Each row is a point on a landscape with many valleys, with its height.
A ball rolls from a point to the lowest of its 2 nearest points, and stops where none of them is lower. Distance is the straight distance between rows; heights are no part of it.
Q143: [113 110 127 171 133  95 133 103  94 167 136 159  87 129 159  84 135  87
 116 134  89 124 114 107 167 152]  h=4.54
Q219: [132 156 122  72 125 179 147 105 101 184 151  66 169 131 152 100 130 115
 109 100 155 108 115 170  96  92]  h=4.43
Q793: [144  99 102 168  79 161  73 154 125 129 118 170  82 158 109 107 139 133
 128 124 104 150 120  96 106 122]  h=4.35
Q791: [138  92  91 134 121 110 118 150 177 135 120 111 208  96 102 153  64 160
 174  62 154  93 102 135 149 126]  h=4.36
Q911: [159 123 145 130 178  94 122 107 209 112 137 187 126  75 136 153 152 155
 182 175 149 112 157 165 133 106]  h=1.89
Q515: [119 129 140 183 158 102 149 154 121 123 154 113 169 141 135  97  82 147
 153 135 110  85  53  93 168 140]  h=4.87
Q315: [141 130 129 134 111  77  72 151 137  92 108 159 129 129 108 173 133 153
 158  93 101 104 168 143 118 111]  h=3.21
Q954: [112 163 181 178 191 102 128 123 164 147 129 142 152  91 115 146 122 167
 148 125 130 141  89 167 169 132]  h=5.61
Q108: [148  91 133 132 167 134  96 116 197 138 168 160 122  75 145 148 123 131
 180 131 166 135 128 185 127 112]  h=2.45
Q496: [107 111 128 178 176  75 166 169 162  96 153 114 172 125  71 172  69 184
 175 133 107 115 103 119 134 121]  h=5.70
Q629: [157  65  82 115  91  97  97 132 183 144 125  86 150  94 107 169 117 154
 172  75 135  75 127 146 121 115]  h=3.43
Q665: [113 174 171 104 152 132 121 158  68 179 145 120 128 203 144  83 121 148
 117 110 138 124 128 150 147  82]  h=5.99
Q287: [118 124 129  86 112 120 135 161  36 115 131 114 174 165 102  97  64 142
  99 113 153 103 119 109 114 113]  h=7.00
Q834: [176 103 104 112 103 103 104 104 185  93 110 124 114  88 140 156 148 125
 188 153 200 122 178 117 119 121]  h=3.62
Q644: [137 161 140 111 162 191 131  99 128 155 138 105 165  85 166 124 145 107
  86 107 156 161  96 132 132 152]  h=4.34
Q220: [125 173 118  85 140 107 133 123  82 141 125  75 161 112 115 178  96 133
 114  81 136  77 122 151 139 154]  h=6.04
Q743: [100 120 162  95 123 177 132 115  93 197 140 123 130 169 143  70 108 103
  89 111 183 198 120 162 144  78]  h=4.22
Q699: [123 131 105 150 122 163 120 117  44 157 139 132 128 170 138  79  87 165
  92 135 107  99  93  72 147 119]  h=8.61
Q487: [131 182 159 100 189 176 113 121 121 156 142 101 197 117 166 101 151 100
 130 100 159 125  79 125  86 141]  h=4.88
Q526: [106 123  82 211 132 106 123  91 133 141 139 169 130 121 130 111 106 150
 142 136  86 129  58 107 153 129]  h=4.04
Q453: [ 97 181 219 111 170 164 146 124 103 153 128 176 111 123 134 101 143  92
 124 147 142 210 130 179 140  80]  h=6.31
Q6: [103 114 119 198 143  80 104 125 118 137 128 198 128 109 113 131 112 169
 122 122 112 134 117 133 148 134]  h=4.28
Q986: [111 175 172  75 162 201 131 108 105 137 130 122 129 141 147  63 176  90
 119 128 150 199 102 123  75 102]  h=2.66
Q113: [152  78 102 104  53 102 105 137 126 123 100 127 129 148 101 148 144 107
 113 103 123 137 152 133 135 136]  h=5.41
Q837: [163 206 174 131 143 166 125 133 167 113 155 102 125 111 170 119 155 116
 149 132 158 104 145 142 119 108]  h=2.35
Q64: [125 162 149 146 126 113 135 100 143 179 140 158 104 113 161 115 168  82
 132 146 156 159 143 153 190 131]  h=5.89
Q231: [161 138  99 118  61 114 135 109 139  73 111 129  97 123 142 143 149 119
 148 159 161 101 188 108 130 132]  h=3.30
Q359: [112 124  79 207 141 166 130  84  80 138 115 144 126 109 142 120 116 169
 110 125  96 131  47  94 125 157]  h=4.33
Q92: [149 131 105 157 150  64 163 133 196 111 123 107 156  99 114 161 144 136
 171 127 135 120 109 149 143 166]  h=6.54
Q693: [128  88 117 134 136 119  93 126 192 148 142 130 123  96 128 149 109 176
 157 105 142  87 127 176 139 119]  h=2.39
Q189: [171 151 156 110 107 112  92 169 163  83 118 151 138 132 116 180 146 119
 163 130 158 117 185 132 115 104]  h=2.46
Q170: [149  54  96 130  58 141 113 120 123 157 136 126 117 161 126 125 161 114
  83 135 123 148 140 109 160 142]  h=5.72
Q465: [125  94 139 118  96 140 103 152 129 102  89 160  72 174  65 111 125 165
 127 136  87 167 142 124 111 100]  h=4.96
Q967: [116 135 148  52 110 169 161 114  93 148 115  82 151 149 125 123 126  98
  72  94 163 150 140 177 108 124]  h=5.09
Q856: [154 101 122 184  94 121  79 154 109  99 107 175 127 138 102 143 136 137
 135 111  80 111 144  96 121 132]  h=3.84
Q415: [ 92 147 140 123 151 131 129 120  99 146 148 109 112 130 134 132 119 136
 104 140 144 135 158 151 134 130]  h=4.57
Q637: [150 114 109 164 162  69 102  97 155 107 111 159 130  93  90 152 131 183
 187 111  78 123  93 117 112 123]  h=3.11
Q29: [137 136 110  95 101 100 118 126 148 100  99 105 144  87  92 218 108  93
 168  76 116  79 134 137 161 130]  h=4.97
Q972: [137 147 142 101 137 137 140 114 119 197 148 107  70 167 175  86 158 105
 115 167 117 130 151 104 149  96]  h=6.30
Q271: [124 185 192 108 150 148 125 110 138 107  95 156 129 123 116 124 151  87
 125 142 166 225 170 168 125  92]  h=6.16
Q459: [112 139  83 185 132  97 128 143 116  73 129 135 149  96 107 162  83 137
 164  99  94  93 140 119 112 145]  h=4.83
Q627: [ 85 137 124 194 154  68 169 148 158 111 182 101 140 128  87 138  92 146
 161 152 109 129  54 111 150 125]  h=5.31
Q202: [141  97 118 107 138  71 168 178 189 102 120  95 138 107  89 168 131 136
 131 118 126  97  95 127 126 151]  h=6.17
Q982: [118 126 109 124 121 188 150 124  83 118  93 107  63 160 136  86 149 107
 101 163  81 158 117  94  78 152]  h=8.07
Q899: [145 161 132 148  92  84 119  98 121  59  93 165  84 144 107 128 145 121
 146 174 120 180 192 115 118  95]  h=5.78
Q624: [ 94 125 161 105 124 115 178 161 116 103 106 159  49 158 135  78 158 103
 109 178  94 153 176 132 127 119]  h=7.55
Q951: [ 98  99  99 137 136 190 114 125  92 136 102 144  86 164 110 108 136 108
  90 155 112 199 107  67 124 147]  h=8.29
Q925: [ 90  94 163  73 149 131 171 147 137 152 103 108  82 172 119  75 137 113
 124 195 100 186 158 154 131 142]  h=7.30
Q425: [147 193 184 164 154 124 107 116 131 113 119 163 167 108 123 166 140 106
 138 118 165 178 159 157 127 117]  h=6.29
Q537: [117 148 126  75  93 137 122 137 117 129 117 106 166 109  95 184  87 117
 108  48 140 101 126 131 171 146]  h=5.55
Q735: [149 174 143 137 130 120 126 170 109 109 136 119 130 131 153 122 139 123
 145 153 110  77 134 107 106 158]  h=3.80
Q273: [ 98 131 101 123 108 137 122  93 115  99  92 147  53 144 113 132 142 128
 120 183  97 191 202 103 124 118]  h=5.96
Q531: [108 112 126  42 137 138 133 145  68 179 143 117 147 183 155  94 129 110
  99 145 135 116 128 147  83 121]  h=4.74
Q266: [150 131  83  94 129  80 132 133 188  77  99 116 119  98  85 225 127 119
 210 100 130  93 142  98 135 137]  h=4.46
Q295: [154 111 110 108  56 125 149 117 121  74 136 110 106 110 134 159 138 118
 113 152 108  56 144  84 107 166]  h=2.75
Q161: [116 131 117  34  83 134 137 122  99 122 116  89 100 134 120 161 132 109
  69 128 127  95 166 134 134 139]  h=3.12
Q908: [143 147  98 180 105 108 134 112  91 103 135 142  85 137 151 108 163  87
 116 145 111 152 133  90 127 154]  h=4.23
Q950: [112 173 156 131 195 118 148 101 144 174 130 106 181 110 155 114  97 174
 120 120 142 115  78 158 157 141]  h=5.30
Q66: [125  71 111 134 105 137 170 114  96 164 193  89 154 155 137 121 104 140
 101 139 110  72 110 111 132 152]  h=3.79
Q603: [108 105 134 162 137  87 102 104 116 152 113 177  73 112 146 123 133 136
  98 146  90 138 144 146 150 121]  h=4.51
Q397: [135 124 140  96 135 137 134 147 158 137  99 122 168  88 145 140 139 121
  96 111 135  80 119 146 117 179]  h=6.14
Q539: [124 142 179 149 129 112 108 158  92 112 134 171 169 128 114 133 130 103
 133  99 158 155 152 150 122 135]  h=6.42
Q977: [162 108 120 104  73 139  96 135 170 147 110 120 143 121 137 153 158 100
 115  97 186 148 138 153 135 128]  h=5.05
Q141: [108  72  78 170 150  84 148 139 143 118 140 152 168 122 106 156  63 176
 155 128 138 121  73 105 145 146]  h=6.05
Q800: [131 131  66 198 119 147 117 104 127  82 116 154  88 111 148 131 157 117
 143 145 114 130 109  86  85 158]  h=3.92
Q497: [ 93 112  98 142 120 174 122 131  50 131 113 150 106 154 122  70  90 130
  62 121 104 153 119  83 116 128]  h=8.46
Q80: [152 159 185 152 146 112 139 152 151 116 155 131 129  95 154 117 142 134
 141 165 120  93 158 166 111 117]  h=3.13
Q536: [126 122 150 150 102 102 118 145 147  76 118 147  90 162 106 130 149 120
 187 176 131 193 204 160 119  67]  h=5.64
Q432: [118 160 165 111 134 192 125 141 132 143 148 110 145 154 128  75 137  77
 114 105 183 200 119 157 117 104]  h=3.58
Q437: [ 90 160 151 129 177  96 141 113 100 166 164 130 146 134 159 110 125 148
 111 145 123 119 115 132 176 149]  h=4.93
Q559: [130 180 154  85 185 227 113  76 137 116 150 115 141 105 150  93 151 117
  90 115 126 192  99 109 111 119]  h=3.66
Q917: [115 115 139  62 100 155 159 161 136 145 105  86  92 170 116  92 145 127
  77 155 106 167 174 158 126 121]  h=6.96
Q885: [150 105  77 133  99 146 116 147 139  73 112 141 106  94 127 155 130 114
 150 145  99  81 121  78  75 167]  h=3.44
Q486: [ 95 115 148 140 106 122 118 148 131 108 120 148  72 176  92 103 100 128
 139 143 115 196 163 180 127  79]  h=5.40
Q826: [144  94 106 140 118 113 109 128 146 113 177 141  91 132 140 145 136 133
 150 147 121 100 132 108 144 150]  h=0.20
Q250: [108 148 140  96 126 150 171 155  84  81  99 124  67 188 120  66 150 136
 114 179  77 142 132 109  79 135]  h=7.82
Q232: [150 131 120 151 138 131 129 123 212 109 117 101 165  61 132 162 148 110
 168  97 164 136 140 156 110 151]  h=6.35
Q668: [136  80 117 115 131  84 143 168 146 129 131 118 168  98 122 164  98 143
 118 115 113  59  89 115 125 179]  h=5.63
Q356: [196 111  94  72 128  74 112  82 167  72  97 118 128  87 121 183 139 127
 221 114 150  99 167 114 127 113]  h=3.97
Q774: [137 135 111 215 151 107 115 122 162 101 103 144 127 103 102 139 133 156
 158 140  74 110  61  84 111 144]  h=3.64
Q472: [127  93 126 141  84 130 130  89 126 203 151 108  87 173 158 105 164  93
  97 158 117 152 153  84 178 128]  h=6.00
Q281: [130  96 136  94  93 149 149 139  92 129 163  92 182 135 130 167  85 130
  88 100 141  44 117  99 143 144]  h=4.58
Q812: [106 143 121 161 175 146 143 113 198 116 131  93 175  73 120 131  91 143
 158  88 143 141  96 156 112 126]  h=6.08
Q42: [136  82 127  54  73 157 165 113  65 176 146  78 152 172 122 144 130 114
  69  90 142 132 129 128 130  93]  h=4.84
Q981: [108  98 104 117 115 126 123 139 112 117 134 141 173 115 110 151  76 159
  83 111 139  55 118 107 138 173]  h=5.13
Q767: [118 159 136  53 148 209 134 126 102 180 148 101 133 136 169  80 165  70
 118 130 145 145 111 160  66  80]  h=3.61
Q443: [150  86  90 167  96 132 157 139 133 129 157  93 154 160 134 123 119 153
 104 137  90  67  56  90 128 175]  h=2.79
Q352: [116 138 151 123 142 114 132 109 134 135 100 172 100 134 144 135 165  87
 128 142 172 203 184 151 144 118]  h=6.01
Q916: [132 105 108  91  85 122 128 142 144 119 169  99  97 120 140 159 126 137
  91 152 131  77 157 121 139 161]  h=1.75
Q598: [157 110 128 155 165  72  94 136 155 136 105 156 166  90 104 166 128 152
 211  87  91 118 156 159 101 116]  h=2.37
Q450: [119 152 118 186 155 122 135 147  86  94 148 143 150 135 130 131 101 133
 138 126 101  89  87  92 126 172]  h=4.41
Q261: [116 116 116  88 114 120 142 113  67 151 120 106 107 161 135 119 137 118
  75 143 109 118 142 112 128 137]  h=4.00
Q485: [ 93 127 128  70 148 120 128 156  63 205 135 134 112 212 143  59 120 143
 107 151 131 155 114 115 111  72]  h=5.43
Q979: [ 91 118 115 176 123 129 125 109  73 176 169 162 110 156 138  68  80 176
 109 137 116 104  99  94 214 100]  h=8.72
Q336: [133 133 152 100 100 141 170 139 142 191 115  86  85 176 149  78 166 106
  99 156 123 170 158 149 122  77]  h=6.61
Q745: [118 130 122 130 152 130 152 113 159 148 144  74 179 106 110 152  96 175
 126 101 157 121  92 174 155 156]  h=5.71
Q138: [140 102  75 128  95 148 113  86 128  74  76 151  54 119 138 121 142 128
 131 169 119 163 165  65  95  97]  h=6.15
Q382: [142 123  98 165 104 189 132 136 123 135 139 117 106 142 161 112 153 129
 105 138  94  73  85  71 113 154]  h=0.99
Q613: [143 168 158 172 181  99 159 105 163 136 124 158 124  80 162 151 162 125
 136 153 148 143 113 153 178 153]  h=5.76
Q839: [153 179 170  96 136 173 109 159 147  88 126  98 152 136 137 141 151 117
 128 119 168 136 170 134 103 111]  h=0.94
Q984: [123 155 163 112 127 113 129 183  78 122 112 135 179 158  99  95 109 125
 100  95 154 110 128 151 110 128]  h=6.68
Q17: [109 158 157 167 158 176  98 129 150  98 136 122 170  76 119 150  84 146
 140  76 125 122 152 169  93 114]  h=6.41
Q792: [159  84 128 157 146  81 109 129 174 118 137 201 106 103 150 133 163 130
 188 160 123 105 129 125 146 121]  h=1.33
Q708: [130 130 133 130 126 163 101  93 158 150 116 123 171 104 133 126 149 114
  98  74 174 166 127 162 133 135]  h=4.72

Where does a ball stop that starts at each point below?
Q536: Q839
Q954: Q826
Q17: Q826
Q92: Q382
Q984: Q826
Q232: Q826

Call two points neighbours if one is among the 2 nearest of the other. Go from one point of each pair to the other, from neighbour to neighbour, staying as low as possible. Name the highest point that can't be avoided.
Q644, Q839: Q967
Q826, Q693: Q108
Q598, Q839: Q315
